Each row is a point on a landscape with many valleys, with its height.
From any point a ball rolls to the lowest of the 2 points nearest to it. It stops when none of these is lower. Distance is the straight distance between rows; heights are no part of it.
Bol height 29.5: [100 119  65 147 149 190 184 135 116 117 134 159 114 167 170 194 136 102
 160 140  92 115 185  94]
vut height 37.0: [146 159 145 152 143  43 129  96 106 112 126  83 167  95 147 121 124 127
 136 105 102 130 138 128]
Vuver height 37.9: [150  97 106 126  80 125 151 159 127 131 148 132 120 159 151 135 105 122
 120 100 152 153  82 161]
Sema height 39.0: [172 139 104 122 154  83  92 113 137  87  80 148 109 119 113  97 133 183
  87 103 130 132 134 161]
moza height 13.1: [182 110  71 138 114 132 157 149 136 109 166 106 112 142 155 175 155 140
 152 128 104 106  64 112]
dosid height 35.8: [127 162  89 165  99 187 187 155 137  78 139 156  82 153 117 208 171  99
 164 145 115 155 145  77]
Fadog height 46.4: [160 156 132 113 145 150 112  61 110  91 127 155 149 163 102 125  94 163
  95 114 174 150 135 170]
nune height 37.6: [113  73  83 189 204 186 138 148 143 131 149 155 162 144 132 144 153 102
 168 139 110 125 115 138]
Temo height 29.7: [103 133 103 108 117 127 134 205 110 164 167 113 127 122 115 180 185 152
 132 183 142  89 135  97]
dufos height 37.8: [102 144 143 108 128 110  89 129 156 127  75 132 135 123 140 108 140 112
  83 146  80 165 191 124]
Vasob height 18.6: [148 112  58 164 126 139 158 171 109 139 149 117 111 163 113 185 176 131
 155 144 111 101  93 117]
Rami height 35.4: [ 77 144 185  89  99 139 131 125 197 118 131 166 141 108  94 102 113 142
  87  71 164 150 142 140]
sefus height 36.8: [173 135  95  90 119 111 127 148 147  87  98 131 102  91 115  96 113 161
 103 114 139 112  88 153]
kelik height 34.7: [ 96 140  98  92  91 110 142 154 188 121 151 150  94  93  98  98 107 148
  78 154 171  48 123 125]
keso height 32.2: [ 73 164 133 122 103 102 150 177 100 166 140  90 139 123 126 139 114  84
 138 162 147 106 154 170]
rur height 16.2: [150 175 122 127 147  80 112 120 132 154 102 121 136 114 108 109 141 142
  67 144 104 141 132 122]
Pano height 38.1: [104 114 153  94 130 202  62  96 132 148  63 131  91 159 137  93 141 113
 110 100 100 146 122 109]
Maref height 25.2: [174 129 112 150 131 122 128  66 137  72 105 147 111  96  90 114  89 210
 128 102 180  90 149 122]
Reg height 18.7: [ 80 104 143 155 102 107 117 141 118 160 162  70 149 104 126 125 112  98
 137 113 165 114 119 100]
zor height 35.3: [114 135 136 101 108 127 127 155 159 147 115 145 130 113 173 126 129 118
  96 143 115 163 187  90]
Vele height 24.2: [106 170 154 133 103 123 122  89 130  94 131  88 155  93  98 117 127 176
 113 122 220 114 161 117]
kitaz height 26.0: [110 137 124 100 116  89 148 165 179 106 157 127 100 120 160  87  94 122
  84 110 179 140 177 122]
bokur height 32.8: [135  64 127 154 133 151 127 133 119 105 133 132 113 166 144 146 138  96
 155  90  96 161  69 125]
zogo height 31.4: [162 117 121 124 124 108 126 165 131 161  96 137 108 119 167 159 143 110
 108 149 106 194 158  90]
loreb height 58.6: [171 105 141 120 141 149 101 157 100 171 134 168  96 164 151 147 133  82
 142 100  59 177  76 101]
volam height 42.0: [ 95 125 143 115 136 149  49  97 132 124  82 115 130 167 140  94 166 128
  94 117  74 154 153 140]
leken height 25.5: [107 154 174 165 118 129 118  57 121 113 131 110 190 105  95 128 110 177
 115 114 162 160 151 120]
zonu height 21.0: [141 115 131 120 115 119 119 124  67 148  94  90 147  95  71 131 104 135
 123 120 127  81  55 143]
Mevod height 29.8: [102 125 174 148 126 192  60  42  80 126  82 133 155 139 119 109 107 139
 159 118 108 130 141 121]
dudab height 27.2: [ 89 137 187 157 113 161  99  28  99 111 131  99 187 127 118 118 108 151
 161 137 136 156 145 142]
Zake height 26.9: [130 143 113 108 110  95 120 189 143 118 182 103 109 108 174 123 129 138
  95 132 185 130 160 109]
rade height 33.8: [131 109  80 199 172 187 166 154 136 148 139 157 151 181 103 161 161  87
 177 125 116 134 104 105]
zub height 18.3: [138  69 101 111 115 110 113 157 134 104 107 109 104 106 160 138 154  92
 145 129 134 183 110 143]
mup height 24.6: [125 147 154 160 123  93 131  86  64 147 111  88 170  99  89 125 109 128
 147 119 116 100  76 149]
kodok height 54.2: [158 122 144  98 146 149  86 132 110 135  96 149  85 155 177 123 126  89
  95  82  75 162  73 126]
sagu height 33.2: [ 72 165 140  97 105  94 143 123 126 146 157  87 130 140 139 137  86  74
 119 134 135  98 187 166]
pel height 38.3: [136 139 120 103  83 161 177 180 116 115 136 153 108 139 120 212 213 168
 127 173 128 123 160  79]
sani height 38.6: [155  72 141 126 129 154 133 141  89 136 139 134 141 155 145 142  79  91
 134  87 116 154  67 165]
fali height 38.7: [136 168 134 149 153  46 120  99 101 130 109 100 145  79 113 115 158  98
 180 132  72 101 115  93]
Vadir height 23.4: [122 145 125 130 127  78 102  77 136 101 129  90 153  70 108  98 130 172
 108 132 168  90 139 126]
rapa height 30.9: [ 92 161 134 122 124 115 131 195  77 181 159 113 107 137 110 161 146 110
 163 194 162  71 154 129]
konik height 26.8: [141 150 143 141 118  77 139  70  91 163 155  84 179  96 103 127 104 140
 111 107 143  79 120 114]
laru height 26.4: [ 77  64 115 130 138 160 137 168 123 154 158 119 111 123 160 151 129 101
 181 159 104 103 194 138]
dorel height 21.5: [ 98  64 139 137 101 154 123 165 147 152 142  96 150 125 148 118 111 124
 139 122 141 157 135 103]
dube height 21.1: [204 100 110 110 130 125 149 148 125 111 150 142  91 145 139 161 143 129
 140 106  93 132  33 131]
Zupo height 40.8: [169 129 155 139 162  86  76  82 125  65 125 154 142 128 110 115 134 194
 109  82 157 141 141 149]
Kirus height 33.7: [184 154 147 129 153 132 113 109 160  99 107 159 100 126 101  75 109 176
 111  90 157 131  89  96]
Purok height 31.2: [168 156 157 124 129 153 103  94 148  72 110 148 129 107 117 106 104 166
 135  94 187 166 123 106]
Demuk height 25.3: [162 140 144 124 137 127  72  86  97 131  86 118 144  84  89 131 119 156
  93 106 115  94  60 139]
nise height 28.3: [167 153 122 136 132  93 131  61 108 132 145 137 160  85  93 114  98 169
  79  89 114  90 104 111]
niso height 24.7: [ 75  33 111 145 138 173 141 143 137 160 135 121 133 128 149 127 134 104
 180 123  99 129 147 124]
labo height 35.7: [120 142 149 139 145  80 121  75 120 109 124 116 152 132 153 104 124 134
 120 136  96 140 158 151]
Zisul height 24.9: [134 139 134  86 112 118 186 186 183 116 187 166  96 152 168 110  98 125
 122 109 160 123 161 150]
bebim height 28.7: [110 154 122  86  64 123 131 203 148 166 145 159 119 102 138 191 174 153
 112 161 153  82 144 129]
gula height 45.2: [124 149 159 125 112 134 126  40 119 118 143 136 179 164 101 115 107 132
  84 133 146 128 157 189]
dib height 32.7: [119 119  72 171 151 196 186 121 139  92 124 158  95 155 134 186 160  89
 172 134  77 144 132  84]
funa height 25.9: [101  83 135  84 118 141 105 130 150  92  87 111 115 119 154 100 120 123
 137 105 125 172 138 134]
ved height 43.9: [ 82 103 126 146 185 131 156 105 114 180 116 102 123 120 138  70  95  60
 201 152 129  93 147 126]
gisov height 65.9: [127 140 131 153 147 117 135 123  99 173  69 125 137 141 116 121 114  74
 139 160  82 137 165 128]
mito height 27.8: [112 148 127  78 104 105 146 218 162 141 165 131 108 106 166 157 150 143
 101 143 158 120 159 128]
nipef height 17.4: [135 137  85 127 103 150 161 201 134 163 160 155 129 172 114 166 166 117
 131 156  99 137 111 118]
geze height 42.7: [ 80 130 145 163 145 106 136 127 114 155 126  75 140 122 147 105 122  75
 203 145 132 116 155 119]
vipep height 35.6: [113 108 111 132  90 120 159 174 121 160 155 122 144 172 151 158  98 101
  98 134 111 128 128 164]
sofun height 6.7: [156  99 134  99 112 127 139 176 164  82 148 116  83 125 144 140 151 132
 141 135 160 172  77 139]
nefid height 41.7: [186 140 175 122 161 100  77  56 100  93 143 160 152 100 109 123 147 225
 141 126 155 133 130 141]
satu height 24.3: [121 139 103 146 126  95 113  86 150  91 124 148 130 110 105  96 111 184
 101 128 172  73 172 119]
furig height 41.4: [102 162 126 154 130  82 138 144  99 167 112  72 113  94 123 112 147  85
 199 169 153  98 133 104]
Nagu height 34.3: [123 134 132 109  98 136 137 125 196 120 151 147  92  96  80  98 101 178
  95 120 178  86 120  87]
palu height 42.4: [121  64 111 143 223 158 123 136 120 163  96 154 110 125 135 106 133  71
 164 160 101 106 127 139]
Zun height 21.9: [147 121 122  89 108 146 169 171 165 114 170 149 113 161 186 137 122 107
 120 144 106 159 128 147]
fosu height 34.2: [114 186 122 110 113  62 145  91 130 112 145 102 145 137 148 109 111 111
  78 139 126 110 178 169]
kek height 39.9: [ 84  56  90 152 216 194 146 138 127 137 117 154 113 122 121 137 161 121
 176 161  99 113 139 157]
gupa height 27.7: [ 93  81  92 131 131 169 165 160  88 144 159 144 132 175 170 184 137 108
 161 165 106  88 206 104]
kipiv height 43.8: [140 158 183 146 126 140  82  56  65 116 128 136 172 169 102 118 124 152
 123 140 125 132 114 184]
fazoz height 48.2: [142 153 142 112 135 154  91  72  90  76  87 154 143 166 138 110  81 144
  88  84 125 153 135 181]
lino height 37.4: [131 183 107 116  93 159 185 176 159  73 162 132 111 132 130 207 203 135
 166 162 120 133 125  89]
Fuzib height 21.3: [112 120 133 144 116 102 100 132 130 135 106  78 148  84 105 116 138 139
 131 134 159 131 122 107]
dage height 34.8: [101 159 166  88  96 119 132 152 210 125 136 152 114  90  82 107 136 178
 104 102 166 117 134 122]
Fol height 62.1: [160 108 113 133 169 125 111 144  86 167 108 151 122 144 138 155 131  59
 145 110  78 160 113 130]
Pozof height 33.4: [121 145 168 124 114 220  41  64 100 140 101 144 135 150 136 125 132 135
 102  88 121 145 119 113]
Penut height 35.5: [118 148  99 111 123 111 130 139 154 108 104 120 120  92  90 101 117 169
  80 147 145  71 109 168]
revit height 27.3: [116  25 116 142 120 187 152 134 138 123 135 132 113 163 151 136 118 134
 176 110  99 121 101 114]
pibaz height 40.1: [124 179 129 160 129  73 129 104 113 167  91  80 125  93 120 119 149 119
 181 183  99  83 128 100]
Vib height 32.1: [151 117 126 123 115 115 138 137 174 151 150 123 118 115 145 104 113 159
 101 121 154 151 100 102]
Gogo height 15.7: [141 110 134 110 115 158 172 160 181  61 160 138 108 168 152 126 161 112
 159 158 119 168  93 139]
Gito height 23.8: [170 151 113 114 144  82  94 149 109 152  82 132 125  99 133 151 153 122
 100 173  93 152 125 116]
rirak height 42.5: [171 134 170 141 139  97 114  37  90  97 162 140 170 136 120 116 127 179
 143 144 157 150 127 177]
Rika height 50.3: [151 154 152 100 123 137  79 103 105 114  98 139 124 143 137 105 106 115
  77  72 115 149 103 150]
naz height 34.1: [ 80 138 126  96  88 120 153 150 156 145 160 140 139 147 138 129  95  95
  87 119 130 124 155 169]
zat height 33.6: [164 148 151 118 135 123 153 138 197 117 144 123  85 123 105  62  95 171
 117 116 174 127 104  92]
linim height 30.4: [156 137 133 128 120  95 143 118 128 152 153 117 128 124 115 113  91 147
  74  96 133 123  86 113]
Subem height 26.3: [132 118 112 168 137 177 170 173 136 176 157 149 145 203  99 139 147 109
 138 135  96 149  99 122]
fuvu height 64.4: [169 138 137 150 172  95 129 146  74 185  83 144 123 114 121 142 119  53
 162 146  75 127 120 143]
rera height 28.9: [106 131 146 112 115 130 105 130 165  79  92 132 127 115 128  89 116 160
 116 109 165 184 157 120]
zus height 44.9: [ 97  94 128 170 204 145 159 139 112 191 111 133 143 129 146  94 122  59
 175 150 107 127 120 145]

Two balls start at each pair of points below. Name the first point that both come to, or write never.
dosid / pel -> never
Pozof / Kirus -> never
gisov / labo -> never

For each start below, name the point where the ball stops.
lino -> niso
fuvu -> Nagu
Fadog -> Nagu
Pano -> Vadir
